Points, in no order, along strands that fork and pass close to each other.
In the rows, zero is written as 128.
Two points are linked if the straight distance between their rows is under 227. Some points are linked to none.
Q_271: [142 141 207 166 154 100  82 141 131 109 115 180 179 163 139  96 174 149
 135 119 124 109 116 113 109  69 135 213 143 162 130 156 115 146 113  86
 131 171  86  48 127 150 117 183 145 137 163 193 157 154 116 161 146  72
 140 122 115  77 121 156 190 179 110 134]
Q_115: [109 128 165  99 222 163 138 207 135 159 146 110  97 114 123 148 151 130
 139 122 142 122 112 129 133 110 119 159 103 126 193 156  83 125  92 147
 129  78 127 116 120 120 114 156 157  96 166 188  90  85 132 117 166 131
 139 130 131 187 147 139 129 140 159 167]
Q_389: [136 117  90 131 154 120  97 136 133 142 116  91 111  73 112 110 120 119
 114 134  88 177 145 104 129  97  92 119 131 124 109 131 139 142 111 139
 111 100 132 135 106 100 165 158 114 125 103 103  77  84 128 160 180 115
 120  97 138 123 126 122 162  96 126  72]
Q_354: [146 154  78 167 138 169  72  67 143 122 139 116 162 134  79 103 146  96
 111 123 119 142 136  83 153 138 107 114  71 138 108 108 175  90 150 132
 171 170 134 116 119 131 146  79 160 113 107 101 131  92 120 112 145 105
 186 149 136 110 135  90  99 118 103 153]
Q_63: [110 117 176 149 129 103 128 137 120 135 117 161 133 158 122 117 129 134
 161 132  94 136 108 144 134 100 142 115 170 164 135 136  97 122  97 144
  96 123 121 138 132 149 166 131 126 137 121 174 163 166 141 153  74 163
  90 103  88  90 154 168 135 156 151  83]
Q_694: [119 172 128 123 158 144  87 117 120  92 140 136 116 122 102 137 162 124
  66 200 112 109 120 167 114 119 118 161  91 146 116 133 129 202 109 136
 110  93 108 137  94 125  89 159 125  86 130 145 128  48  70 107 188 120
 111 148 123 138  82 106 153 128 145 121]
Q_666: [154 117 127  85 152 167 135  91 164 175 162 141 105 162 124 189 122 107
 200 171 129 126 152 147 166 134  55 113  92 187 110 103 111 153 179 150
 151 130 120 119 163 111 152  72 151 136 140 154 114 115 172  81 106 117
 103 156 154 180 117 109  81 116 118 182]
Q_183: [159  78 135 119 136 152 144  85 104 130 150 179 106 163 129 133 139  68
 113 173  82 117 138 133 151 150  87  86 117 159  97 117 127 204 186 118
 121 159 102 123 101 119 106  93  95 143 112 140 140 135 142  97 115 106
  92 198 148 114  70 109  75 100 122 125]
Q_607: [107 111 107 129 205 106  92 138 103 157 115 107 141  89  90 165  65 134
 124 127 138 167  86 120 120 110 114 113  93 148 112 196 123 147  88 145
 109  88 139  85 112 103 100 150 141 126  97 109  69  42  88 164 150  81
 105 104 126 114 131 120 136 146 123  77]
Q_53: [ 99 142 150 148 127 125 117 156  97 108 207 118 146 118 105 134 103 177
 154 117 186 143  74 145  94 125 190 147 115 163 153 179  93  86  77 137
 119  94  94 124 137 135 110 136 185 106 126 140 191 128 141 148 110 114
 148  85  95  86 151 162 166 154 122 139]
Q_878: [176 111 175 106 217 111 134 130  97 177 120  98 100 121 130 186 158 154
 192 138  92 110 148 143 130  80  88 112 154 177 119 113  97 185 127 164
 120  92 117 150 150 144 160 140 105 164 146 177 149 139 111 114 125 158
 113 125 120 112 156 118 179 143 139  79]
Q_910: [136  93 136  97 178 103 108 139 142 175  96 131 110 142 107 123  96 135
 178 149  82 180 180 135 172  54  82 158  93 171 160 133  91 163 131 169
 162 134  91 130 117  45 155 184 149 128 146 179  44 136 154 140 124  35
 133 100 121 131 124 130 136 103 118 124]
Q_806: [ 83 105  97 115 111 179 141 129 143 114 116 118  99 165 157 104 143 109
 132  87 102 153 166 156 187 108 126 109 153 110 158  98  90 115  93 137
 110  91 117 190 116 121 199 144 141  87  90 154 128 131 154 114 140 145
 144 113  96 139 114 167 113 114 189 113]
Q_28: [130  91 149 127 104 106 134 177 152 152  86 144 148 136 130 106 174 151
 125 111  79 115 139 124 131  78 118  72 175 145  89 110 118 127 125 106
 134 138 146 161 145 169 181 114  77 153  90 137 165 196 123 148  82 174
  76 105  82  65 100 170 109 147 139  75]
Q_140: [127 169 112 103 102 139 148 159 192 139 102 104 152 174 136  82 176 133
 120 117 136  93 144 120 168 126 109 161 146  71 133  90 127 105 143  93
 124 167  46 159 117 118 156 118 144 111 108 154 104 182 141  86 131 127
 120 129  92 150 119 141  99 154 121 200]
Q_212: [150 146 192 119 160 155 142 108 149 158 138 154  98 169 128 200 173 119
 177 169 125 103 170 155 145 120 110 142 112 201 127 109 118 137 165 167
 156 184 125 122 167 140 119 128 126 106 157 184 152 126 152  71 116 147
 139 152 150 155 116 107 124 168 132 156]
Q_276: [148 142 135 145 134 120 133 111 147 124 121 204 136 144  80 138 171  70
  97 202  82  70 116 115 132 151 105 134 102 145 141  98 153 191 188 116
 142 190  85 142 101 146  93 110  68 139 134 166 146 130 113  99 115 134
  87 180 151 164 100 106  97 134 114 128]
Q_269: [ 95 177 148 115 107 116 126 132 177  75 115 159 119 171 143 146 151 105
  78 179 102  83 121 143 113 152 129 145 111 112 148 116 131 169 121 144
 126 146 117 146  97 150 102 151 108 116 153 158 117 116  99 127 138 126
  69 147 123 177  80 113 116 136 123 108]
Q_890: [177 109 147 163 175  58 123  70 150 146 121 108 125 151 107 151  57  89
 231 160  73 134 188 117 151 116 103  91 131 137 132  62 101 158 137 197
 180 162 129  85 168 124 174 104 134 156 138 124  82 154 145 141  95 100
 174 151 171 134 187  67 118  94  92 121]
Q_997: [ 77 103 114 105 100 173 166 116 127 114 168 145 136 149 153 128 117 113
 117 114 184 116 122 164 142 178 189 103  99 157 158 162 115  77 138 108
 127 150 125 117 134 132  72  86 131 102 119 102 135 143 157 105  85 130
 144 159 139 165  90 138  60 119 148 171]
Q_567: [172 118 142 139 138 132 128 114 129 153 135  88 110 154 157 131 145 109
 131  90 100  89 142  78 137 121 119  71 193 101  58  93 143 138 141 121
 119 111 126 108 141 191 199  92 116 167 113  96 168 169 118 105 130 175
 152 148 176 126 158 108 131 110 121 115]
Q_60: [177 182  96 187 161 165  60  77 148 146 106  76 169 118  77  93 156 123
 146 122 123  94 150  79 143 123  98 159  94 156 129  90 147 102 174  78
 160 166 145 140 157 151 127 116  98 133 147 121 101 104 113 104 135 111
 171 157 139 113 155  66 122 136 115 175]
Q_216: [ 94 162 182 128  58 122 162 116 151  78 145 128 106 165 185 163 125 202
 160  93 148 100 105 148  84 103 168 162 154  75 134  82 134  73 108 174
  99 103 118 143 175 125 124 138 172 152 150 146 181 168 157 157 118 138
 148 115 124 133 184 148 160 152 157 112]
Q_672: [101  42  98 124 108 123 137 161 122 155  91 133 105 129 118 100 109 121
  87 118  86 157 161 139 169 143 143  97 130 153 147 152 137 124 127 105
 119 133 150 150  91 123 139 126  62 138  83 102 129 124 130 161  97 112
  90 133  88 114 112 179  81  89 144  87]
Q_678: [124 100 115 148 101  91 139  84 103  99  90 140 143 122 135 114  79  70
 150 174  98 141 136 121 127 151 141 108 143 140 163 107 134 144 166 155
 147 187 121 115 104  90  95 150 105 143 149 130  48 130 151 129 119  87
 106 134 147 146 124 116 112 108  96  83]
Q_784: [122  73 159 150  90 115 128 140 106 136 152 147 104  98  80 107  47 158
 170  70 144 152 107 128 122  89 130 147 200  76 111 135 166 148 101 160
 116 113 135  53 124  97 160 169 147 131  88 116 181 105 134 153  63 109
 159 121 130  84 225 170 151 122 127 168]
Q_499: [143  81 135 184 135 142  81 105  60 154  96 141 100 123  91 124 142 115
 115 120  82 105 133 131 146  96 118  90 161 144 120 142 165 171 163  95
 102 147 164 137 109 151 130 139  69 142 106 117 165 121 127 128 116 155
 142 157  92  49 147 108 133 114 165  96]
Q_589: [139 146 145 146  96 134 148 131 124 115 142  85 103 169 160 166  98 172
 174 103 128  99 148 148 132 136 165 174 127 113 172 105  99  71 100 157
 169 111  71 162 167  90 123 119 136 142 181 164 150 168 128 121 102 124
 160 116  94 131 216 127 166 127 157 143]
Q_799: [136 105 134  74  87 144 175 120  94 108 112 137  74 125 166 139 115 109
 142 158 111 138 156 172 125 113 134 162 141 124 126  96 116 158 131 153
 137  95 106 147 100  39 113 176 149 127 176 180  87 117 163 109 161 138
 108 106 136 153 101 143 172 150 129 113]
Q_483: [142 127 124 167 110 118 104 119  96 122 108 159 108  86 103 113 145 109
  55 164  88 139 106 121 113 143 107 143 135 120 100 142 147 191 160  77
 107 142 202 120  73 151 131 136  87 145 115  82 156 120 120 155 150 167
  99 138 149  76 121 108 124 109 134  89]
Q_405: [137 140 131 132 212  73 178 185  99 168 152 108 131  93 108 135  92 130
 185 136 132 127 101 129  90  93 151  75 161 172 144 134 101 108 102 140
 116  86  82 132 160 157 133  90 148 138 133 132 136 140  97 129 133 152
 102 112 139 138 192 123 133 180 136 107]
Q_655: [106 107 132  97  89 130 148 164 178 145 109 122 108 172 138 119 103 146
 134 106 140 100 154 137 149 144 116 139 148  84 132 120 105 141 100  99
 149 141  91 138 132 109 147 124 113 112 128 127 102 185 134 132  81 109
  84 150  96 130 122 142 103 107 144 161]
Q_698: [124 115 124  84 114 143 130 177 185 145  60 129 160 134 112 113 169 192
 100 114  66 118 175 101 146 122 104 149  82 138 162 128 138  89 123 140
 180 164 103 166 171 164 138 128  59 116 108 146 124 163  99 121  64 132
 126 106  72 153 127 162  98 123 132 146]
Q_470: [132 143  98 119 137 162 101  79 107 119 147  67 106 103 185 173  95 127
 116 109 149 121 109 184 139 173  97 131 134  92 113 142 116 167 134  57
 118  93 168 122 117  99 106 130 137 157 170 103  59 103 150 118 175 162
 146 141 142 181 140 102 168  91 138 110]
Q_434: [120 149 141 114 195  75 175 134 121 113 121  89 122  95 137 148 100 122
 155 112 117 111 105  89  92 144 107  93 150 105 136 113 113 142  89 168
 103  93  93 112 150 140 121 135 140 154 160 129  73 120  89 156 163 171
 125 113 169 174 192  94 151 145 129  80]
Q_181: [143 131 171 103 119 155 133 123 158 129 118  98 110 161 175 192 140 190
 173  96 110  97 198 112 124 115 135 163 126 116 101 105 148 132 127 169
 190 128  85 136 189  97 121 139 122 147 175 170 152 147 130 118 129  99
 157 113 121 132 175 124 179 137 124 153]
Q_530: [110 124 139 148 167  86 164 132  83 115 167 123 128  94  89 150  64 132
 209 144 158 179  75 146 124 111 170 109 120 178 170 135  78  93  98 181
 107  83 126 129 129 116 103 114 177 111 117 147 161 118 135 127  97 150
 117 101 150 125 193 122 130 154 151 116]
Q_361: [156 113 151  91 136 137 165 135  87 158 146  66  99 125 137 167 113 168
 144 105 119 112 159  81  91 112 135 109 161  86 114 120 161 128 116 162
 164 126  24 116 187  88 100 135 116 160 160 139 137 132 108 126 175  79
 170 146 156 102 169 136 162 127 110 167]
Q_552: [173 178 100 128 148  98 110 122 132 133 182  81 141 108 103 133 156 176
  80 108 170  98 104  77 112 160 120  81 117 111  38 141 132 147 106  95
 117 101 171 118 120 222 144  80  86 165 111  68 190 140  79 136 117 150
  94 147 121  93 111  84 124 109 105 153]
Q_719: [150 114  82 139  43 145 118 144 112 125  91 149 136  99 107 113 147 170
  54 111  74 138 170  91  96 152 130 159 109  96 135 118 195 121 166 114
 155 170 150 144 125  94 119 153  49 137 107  79 170 139 122 159 145  98
 169 123 117  88 131 145 125  58 128 125]
Q_134: [136 167 135  83 144 117 146 140 145 149 155 134 121  93 133 130 158 128
 119 144 198  83  83 118  91 157 104 142 126 117  92 135 116 156 156  92
 111  98 142 100 113 117  98 113 154 138 138 129 115 121 138 103 190 163
  67 126 158 169  90 126 142 162  90 196]
Q_867: [141 124 129 122  95  98 151 115  90 104 120 140 125 102 168 125 123 114
 196 139 134 149 119 171  76  78 156 178 143 139 131 100 114 116 127 177
 102  80 116 120 113  91 117 160 197 138 155 169 134 110 172 119 184 173
 135  88 156 119 146 139 175 171 137  64]
Q_162: [133 102 222 136 139 159 138 132 120 141 121 182 114 168 163 150 152 121
 156 152 135  82 147 163 134 115 134 175 157 143 174 120 115 157 166 140
 149 149 126  92 145  98  94 163 131 155 204 210 135 145 193 101 137 121
 158 148 159 143 149 146 166 165 139 134]
Q_178: [122 142 130 146 105 137  90 112 135 124 149 127  58 128  91 183  73 158
 163 126  95 188 162 150 122 105 135 131  95 135 125 100 121 121 119 211
 147  86 138 138 157  83 158 153 158  94 101 141 200 106 149 135  96 102
 153  87 109  92 173 117 161  77 141 117]
Q_22: [148 178 126 111 167 115 144 138 145 125 127 127 145 120 137  97 223 109
  82 132 135 129 114  98 112 128 117  94 161  89  77 119 129 119 123 117
  90 123 203 106  91 182 189  97 148 108  99  87 142 117  87 115 188 178
 141 149 174 126  94 122  91 138 139 102]
Q_833: [ 97 109 131 168 113 189  94 125 132 126 140 147 116 136 110 161  93 100
 120 103 172 127 135 161 170 193 160  84 131 114 160 155 117 107 133  98
 104 116 182 128 128 154  77  85 124  76 115 108 145  97 130  92  76 152
 138 170 112 144 124 103  53 135 174 162]
Q_659: [111 172 108 103  78 120 138 112 127 102 141 162 156 119 154  84 154 106
 112 142 210 128  72 149  94 138 145 152 132 105  83 134 148 124 146  99
 101 127 162 100 100 111 115 127 193 103 129  89 126 105 148 118 192 164
 118 113 141 130  41 140 163 181 100 160]
Q_549: [166 150  69 113 123 120 130 136 176 122 109  98 173 101 151  82 183 127
 101 162 116 127 140 116 155 145  65 160  86 133 138 127 113 118 140  86
 132 162 138 158  99 134 128 127 110 121 144 126  49 130 154 131 169 128
 121 111 112 180  93 135 121 104  84  93]
Q_488: [112 150  81 114  96 129 128 161 178 115 112  98 156  82 162 123 150 175
  66 141 154 153 138 104 128 194  91 183  64 131 114 163 120 100 108 106
 145 115 197 145 120 154 133 124  91 136 146  99  94 135 160 157 161 146
 118  76 128 179  97 132 156  91  93 104]
Q_706: [138 117 159 135 174 151 181 140 147 115 184  95 121 155 166 138 135 177
 107 105 126  94 133 108 149 181 143  85 133 115 164 143  98  64 109 147
  85  92  79 129 166 158 154  85 139 130 147 136 163 170 146 111 145 125
 175 141 153 170 162 140 103  83 141 132]
Q_186: [118 124 108 103 109 143 130  77  85 124 140  84  86 111 164 199  78 131
 167 138 147 142 131 199 118 144 140 134 116 134 135 113 117 125 101 136
 154  80 132 137 128  59  67 151 163 122 175 123  88  95 145 102 147 130
 159 117 132 157 155 122 173 113 146 133]
Q_949: [121  83 108 129 150 159 154 151  45 144 127 142 136  74 119  93 139  96
 124 121 174 148  98 156 134 128 165  91 137 125 164 162 137  88 135 103
 102 124 149 114  96  95  92 125 156 117 112 129  65  71 154 122 174 152
 148 119 144 149 114 188 112 154 144 117]
Q_913: [126  85  66 125 122 141 127 159 122 175 112 171 154 117  66  77 153 116
 106 130 111 183 136 126 175 115 108  91  56 189 120 151 112 101 128 114
 118 142 155 164 123 114 158  92 127 110  54 114 142 126 139 115  88  87
 110 113  92 108  92 170  77 105 125 110]
Q_512: [135 106 105 123  73 146 122  93 109 115 132 108 116 120 137 106 116 121
 115  59 159 157 150  90 138 126 165  82 199  58  66 114 185  88 115 118
 123 116 146  93 133 110 163  91 135 115  78  40 157 130  97 123 140 127
 207 161 161  73 143 131 111  87 143 172]
Q_670: [111  99 247 136 152 104 154 132 119  89 113 176 158 185 168 110 146 120
 122 123 127  80 107 136 119 118 159 198 181 118 208 147 134 149 116 120
 123 147  99  64 135 132  92 182 145 160 146 199 105 140 151 156 136  98
 138 147 127 121 144 168 139 188 139 125]
Q_397: [ 90 101 143 178 164 104  97 156 169 106 116 198 161 142  90 109 106  78
 127 168 135 144 117 119 162 160 133 120 108 165 160 158  92 149 146 115
 132 168 191 110  88 150 105 119  99  90  95 145 101 119 125 125  69  97
  67 129 118 154  84 133  60 128 111 119]
Q_737: [153 156 128 153 151 132  97  68  80 111 152 137 101 133 108 124 158 104
  51 173 111 111  98 124 104 133  79 112 134 105  77 134 168 191 155  76
  99 122 135 122  85 142 110 134 117 115 112 116 146  91  68 142 168 131
 125 179 139  78  81  81 130 114 136 133]
Q_272: [153  93 164 141 135 113 100 129 106 136 104 181 151 133 139  88 194 126
 102 154  96 132  83 116  89  69  92 187 129 187 109 169 129 182 153 104
 113 139 116  92 100 141 131 196 135 150 140 153 155 130 143 149 179 105
 118 101 124  79  70 171 191 149 111 111]
Q_410: [100 184 144  68 143  85 160 169 185 132 157  95 157 115 133 134 115 151
 113 120 200 121 108 109  79 151 134 143 107  96 106 159 118 118  95 151
 121 100  76  96 146 134 115 128 178 115 127 103  94 125 116 135 146 114
  95 103 154 186 109 128 125 160  89 191]
Q_120: [141 115  94 146  86 143 121  71 129 112 147 135 132 140  92 106 115  95
 111 105 127 146 147  79 129 158 157  94 115  90  87 113 175 103 141 138
 123 158  91 123 117 126 150  81 136 110  89  80 171 129  96 126  94  78
 183 156 138  75 137 104  81  79 120 162]
Q_835: [119 130 141 148 127  89 125 100 173 124  78 138 137 114 107 145  89  69
 190 143  91 162 185 113 138 126 122 129 133 165 139  87 130 136 154 190
 184 203 181 102 153 137 157 123 117 140 139 136  66 135 143 115 100 102
 110 118 150 166 120  97 115 118  94  88]
Q_109: [122 154  43 157 112 105  87 131 125 101 107 111 167 101  85 112  92 124
  98 149  86 193 147 119 124 112 112 109 111 153 152 125 142 117  97 141
 134 112 127 179 123 142 138 147 104 121  91  92  84  95  67 163 119 117
  98  63 109 112 116 114 127 106 115  61]
Q_311: [150 107  93 103 192 148 123  80  65 191 109  64 148 111 134 112 122  79
 119 117 122 131 140 132 159 122 119  47 175 127  90 137 167 119 152  81
 119 137 111  90 130  94 104 106 127 165 105 103  48 106  71 102 163 111
 130 187 124  99 105 111  81 157 141 115]
Q_336: [105 159 187 119 119 144 219  93 141  72 167 113 115 174 175 170 135 128
 144 138 130 114 127 147 134 146 195  89 134 125 177 113 111  85 129 182
  86 112  67 148 163 126 113  77 152 103 136 151 162 133 126  86 125 133
 134 162 166 178 141 119  75 116 159 139]
Q_922: [132 142  64 113  88 134  99 101 118 138 128  62 146 105 147 121 100 118
  72  63 177 139 129 112 125 148 168  85 172  60  74 154 185 108 111  70
 134 145 159 127 121 132 122  85 122 144 108  37 104 136  84 134 118 135
 117 165 110  95 111 112 107 131 117 178]
Q_71: [154 129 129 141 118 112 134 164 136 116  98 127 124 111 118 128 166 174
  76 127  71 102 148  79 116 140 115 155 114 114 144 119 155 118 137 104
 150 174 121 162 149 137 131 149  54 147 142 149 162 173 109 138 120 118
 126 113  98 120 150 142 139 121 110 140]
Q_558: [123 125  83 114 112 168 121 114 122 126 162 134  83 121  99 187 100 144
 132 124 115 166 131 159 114 113 143 105  99 129 103 133 152 125 123 165
 116  79 114 172 149 115 132 127 129  74  85  88 174  63 113 109 103 142
 118 118 116 122 110 124 123 113 144 140]
Q_207: [149 156 174 147 176  89  83 146 108 137  92 123 130 144 110 133 155 127
 183 163  90 126 137 129 118  41 129 142 159 170 120 117 105 158  96 142
 131 119  97 150 133 161 152 173 130 167 137 200 141 135  90 142 131 136
  99  96 104  87 154  93 185 184 122  78]
Q_81: [ 87 121 130 142 192 138  91 134 136 116 110 145 121 114  75 146  96 118
 105 143 139 159 115 146 136 170 114 128  89 133 161 188 110 147 103 130
 119 119 196 116 105 108  80 158 115 104 128 131  59  62 104 141 140 108
  99 130 126 161 105 111  89 114 123  97]
Q_426: [ 79 126  94 104  82 164 147 156 150 117 140 112 133 122 148  89 139 126
 112  99 162 176 135 152 163 136 125 109 117 106 126 156 107  75  91 109
  96  75 172 150  86 133 192 110 159  85  76  88 109 116 159 110 139 186
 148  85 111 153  73 176  99  94 177 122]
Q_685: [126 112 158 131 231 105 115 148 133 148 153 131 116 152 132 128 122 121
 162 155 108 137 124 150 135  96  84 163  78 166 173 140  62 146  83 162
 115 109  85 119 138 118 130 155 171 117 152 178  97 123 123 141 141  70
 130 128 144 142 149 111 149 113 142 145]
Q_66: [134 174  58 148 133  85  81 135 160 131 151  89 201 116 128  89 130 148
 151 150 159 121 101 112 152 129  87 162  66 184 140 126  96 113 135  85
 136 136  99 193 127 163 141 112 145 149 156 145  75 163 141 138 117 110
  98  99  80 164 127 119 139 142  60 130]
Q_352: [137 114 131 108 132 166  97 109  89 157 121 132  71 101 152 138 125 103
 124 121 148 129  99 168 155 123  96 135 171  91 121 139 142 177 142  69
 101  99 195 134 105 116 112 168 105 126 142 134  87  92 145 104 173 183
 147 138 117 139 110 132 164 135 169 126]
Q_68: [125 155  98  86  95  74 123 132 129 127 154  86 124 140 139 120  91 166
  93  73 166 112 111 104 117 159 137  58 159  77  23 127 150 132  82  97
 105 104 121 134 101 174 153  83 128 181 111  49 142 172  68 180  88 117
  94 139 125  94 104  92 120 113 116 168]
Q_281: [116 160 104  93  79 106 128 123 161 100  99 129 146  79 153 104 121 121
  78 116 174 188 115 124 112 169 138 180 132 111 120 148 150 101 132 111
 145 138 209 101  90 144 123 151 100 129 124  52  90  84 132 174 168 151
 109  85 151 131  85 130 141 117 114  77]
Q_224: [152 130 169 112 119 123 152 128 105 161 172 134 118 129 111 148  92 149
 152 127 167  84  98 100  97 123 139 134 150 115  96 133 135 149 119 124
 140 131  66  90 174  90 102 127 162 149 142 113 172 161 139 140 120  79
 136 148 145 102 149 122 161 146 102 200]
Q_61: [151 150 180 125 140 101 125 142  76 140 202 135 119 144 133 162  79 139
 140 162 181  78  78 160  93 128 148 167 134 123 137 129 108 156 123 116
 119  98  91 127 130 118  74 120 158 157 199 167 169 168 158 128 112 114
 103 153 144 138 138 108 171 151 112 168]
Q_237: [139 132  77 147 111 108 112  96 112 136 149 140 167  99 142 103 107 113
 166 164 145 130 102 137 119 136 111 139  68 209  97 145  97 118 143 120
 131 157 153 147 141 151 132 105 132 151 156 118 149 166 196 127 103 134
 107  93 130 127 135 146 152 122  49  98]
Q_584: [141 105 162 147 102 136 117  67 108 146 154 172  90 182 150 143 128  85
 151 139  86 130 159 121 152 113 107 116 157 121 101  89 131 179 140 130
 121 128 111 113 121 119 159 117 160 120 112 160 167 133 145 105 134 116
 130 155 155  91 122 119 129 106 158 145]
Q_378: [134  80 151 126 129 118 100 175  89 161 108 150 159  90 102 104 162 174
  88 116 155 130 100 110  95  88 130 148 127 143 113 200 157 174 139 106
 134 155 165 109 115 130  89 175  98 138 111 105 143 112 120 168 140  96
 115  95 120  68  86 172 151 137  98 158]
Q_344: [147  80 113 104 158 131 137 160  58 175 123 140 135  93 108  93 147 132
  80 148 158 112  96 136 116 122 139 125 110 123 124 191 145 129 143 103
 118 129 106  89 106  74  67 154 107 143 148 112  79  94 136 135 175  88
 112 138 137 132  76 179 147 142 104 167]
Q_456: [150 139 147 137 125  83 106 130 126 132 148 143 129 113 130 135  95 127
 172 155 151 104 103 143  97 148  94 214 113 173 131 117  91 161 135 117
 136 129 149 123 128 122 101 153 139 161 187 168 133 160 186 132 112 121
  98 108 124 132 150 105 173 151  88 143]
Q_594: [ 99 164 102 124  58 108 123 145 186 108 146 125 145 140 136 143 100 160
 141  89 160 133 107 114  88 161 151 152  92 125 113 135 123  65 117 162
 155 132 143 130 159 141 140  99 144 103 122  98 167 142 141 132  82 128
 111  67 106 133 111 131 122 123 114 145]
Q_261: [110  99  69 121 113 157 128 142 181 136 112 152 188 140 100 100 126 142
 130 130  94 164 159 107 156 132 132 121  55 191 156 148 105  84 146 181
 171 167 114 158 156 128 153  98 120  93  79 120 122 125 109 117  49 104
 127 100 112 156  89 150  74 121 121 127]
Q_166: [140 170 174 126 108 101 191  94 128 101 143 141 126 145 190 140 155 139
 193 145 153  99 125 147 109  69 145 153 150 127 139  61 116  89 140 193
 122 107 119 130 154 123 126 116 208 159 168 165 174 161 162 134 169 162
 150 111 158 137 165 117 157 189 153  69]
Q_759: [113  99 131 123 124 160 112 134  61 146  88 136  80 119 116 142 140 117
  87 120  92 108 135 173 130 101 135 111 173  88 162 150 154 167 173  88
 124 122 135 162 104  89 105 180  66 113 137 133  84 114 105 132 156 158
 149 147  96 110 155 145 138 111 188 110]
Q_974: [163 143 114 136 101 126 186 126 122 144 121 133 132 145  95  59 160 110
 130 154  97  73 127  93 154 102  95 115 135  89 158  50 118 104 182  96
 109 162  45 175 109 104 176 100 134 160 124 153 145 168 150 101 118 121
 156 163 126 137 175 140  96 132 130 165]
Q_328: [ 74 102 183 163 134 170 108 148 133  80 122 186 129 147 131 141 126 111
  99 101 152 125 138 135 114 172 167 124 166  92 159 167 147 139 124 129
 125 152 191  86 113 163  87 138  95  90 107 126 178 126  87 132  80 158
 127 159 128 103 110 129  94 128 158 135]
Q_769: [162 222  96 170 166 109  87 122 128 124  98  64 155 107  90 119 164  98
 119 127 147  90  99  84 102 116 138 112 161  87 101  73 168 114 141  89
 144 161 140 129 131 167 121 110 130 126 149 109 107 106  70 125 173 149
 150 158 138 121 169  51 124 176  95 155]
Q_404: [102 115  71 119  89 183 107 145  90 142 127 145 141 114 125  73 183 116
  76 116 169 167  94 161 147 111 158 132 117 112 159 178 131  83 135  73
 114 118 183 149  84 113 129 123 160  92  93  82 137  90 151 115 154 169
 159 123 111 104  84 178 113 134 145 137]
Q_129: [ 94 111 151 116 216 141 160 186 168 140 143  99 147 148 184 130 138 168
 133 101 156 111 127 107 143 163 138 154 106 118 187 155  67  87  97 133
 138 111 135 109 163 158 136 116 151 123 141 163  90 151 164 119 140 128
 178 154 151 205 157 150 110 108 129 148]
Q_27: [115 125 102 123 105 128 131 173 121 135 126 110 160 120 145 131 119 204
 156 107 167 118 112 143 105 125 180 138 109 172 118 179 126  92  94 118
 139 103 109 173 184 157  91 121 118 147 135 127 153 151 128 149  96 146
  96  70  84 109 119 167 149 162 111 109]
Q_832: [ 94 160 141 114  79 151 183 121 153  70 155 130 108 164 117 173 102 100
 111 110 158 105 122 147 113 155 193  70 118 115 147 120 161  96 141 174
 125 130  71 125 156 138  82  90 141  74 125 105 162 127  97  96  81 125
 123 173 123 148  97 105  79 130 145 173]
Q_333: [174  87 141 129 166 102 125  82 110 167 133  96  83 128 118 180 102 121
 206 136  61 131 189 130 148 120 109  73 123 181 110  97 124 173 141 178
 161 127 128 139 184 143 151 101 105 171 158 130 123 151 157  93 119 118
 146 171 141 132 165  88 145 114 123  97]
Q_222: [166 118 143 180 121 135 162  95 106 156 133 143 111 130 159 100 152  67
 163 146  95 106 138 150 176 123  90 118 183 122 162  69 127 126 179  82
 105 153 128 140 113 108 165 106 141 146 145 173 127 166 183  89 140 140
 164 173 157 139 173 127 115 125 130 125]
Q_957: [135 177 138 149 145  84 151 138 134 106 106 114 159 113 131 122 144 138
  75 145 124  79  83  76  70 152 162 117 156  74 120  93 149 124 120 146
 101 126 129 127 132 170 123 126 114 140 154 128 134 117  79 160 165 148
 114 124 159 133 166  93 129 160 117 120]
Q_51: [103 163 128 148  66 112 156 120 190  68 137 164 109 150 137 155  94 158
 151 128 108 161 139 132  91 126 143 162 115 111 125  82 127  77 126 225
 118 117 100 140 157 131 161 138 175 109 121 139 191 128 138 159  89 130
 134  78 133 133 154 138 142  88 111 105]
Q_841: [113 161  64 110 136 118  84 161 161 101  97  58 157 112 117 148 119 180
  79 117 113 144 142 109 114 146 137 107  99 112 125 138 145 129  73 120
 131  91 120 183 143 180 123 142  72 114 118  96  92 105  47 161 124 149
 110  93  74 138 140  90 147 142 141 110]
Q_423: [ 93 109 144 180 144 163 122 115 118  99 150 125 141 126 123  86  77 114
 177  63 184 147  99 127 172 160 147 116 169  98 170 116 121  80 117  96
 129 130 161  93 104 137 171 127 156 129 112 111 117 130 133 118  78 134
 212 126 138 133 193 150 139 133 171 122]
Q_229: [159 131  78 113  73 145  88 123 120 127  81 109 163 108 143 107 161 140
 104  99  90 181 178  71 136 118 114 174 121 130  96 108 183  85 167 121
 153 161 168 115 149 138 150 135  90 138 117  63 131 123 115 154 173 111
 192 122 153  99 117 112 170  67  86  83]
Q_595: [101  55 140  92 100 149 161 160 180 112  83 157 105 152 177 116 129 149
  99  92  91 147 183 151 148 127 119 102 137 139 115 133 138 144 100 118
 152 151 155 139 119 138 158 135  60 141 105 109 159 179 147 146  57 155
  84 146  78 123  89 155  94 106 161 101]
Q_460: [109 155 113 127  60 122 138  90 174  79 150 160 159 111 164  84 136  70
 100 112 186 155  96 106 128 181 120 161 123  94  91 138 139 141 133 108
 117 152 184  88  76 145 130 135 160 125  92  84 119 141 158 153 164 136
 113 111 154 133  78 132 130  93 102 126]
Q_597: [107 111 164 142 112 119 114 170 166 104 105 216 154 137  96  92 148 101
  66 138 149 142 102 153 117 155 137 148 125 118 142 174 123 179 126  88
 114 169 178 110  78 164 108 141 120  93  74 121 168 134 115 136  76 145
  71 145 122 104  73 141  77 151 145 151]
Q_601: [ 81 126  76 109  98 197 138 135  97 131 112 132  68 138 132 159 115 111
 124 109 113 160 142 188 169 114 163  94 115  91 171 111 130 103 117 154
 114  89 117 176 127  65 125 137 132  68 115 130 137  85 130 112 108 141
 160 116  93 145 105 151 100 114 187 150]

A fork is a point with three links. Follow the links from the first point to the second and name the forks in between, in order.
Q_460 / Q_53 | Q_216 > Q_51
Q_867 / Q_659 | Q_216
Q_271 / Q_216 | Q_51
Q_670 / Q_361 | Q_51 > Q_216
Q_207 / Q_589 | Q_595 > Q_216
Q_672 / Q_470 | Q_595
Q_719 / Q_594 | Q_595 > Q_216 > Q_51
Q_957 / Q_672 | Q_51 > Q_216 > Q_595

A fork is a point with three links, a tip a point with one. Leave the first point through the second and follow the links. Name the first fork or tip that comes.
Q_404 / Q_949 | Q_666
Q_281 / Q_488 | Q_216
Q_670 / Q_271 | Q_51
Q_336 / Q_832 | Q_841
Q_352 / Q_759 | Q_595
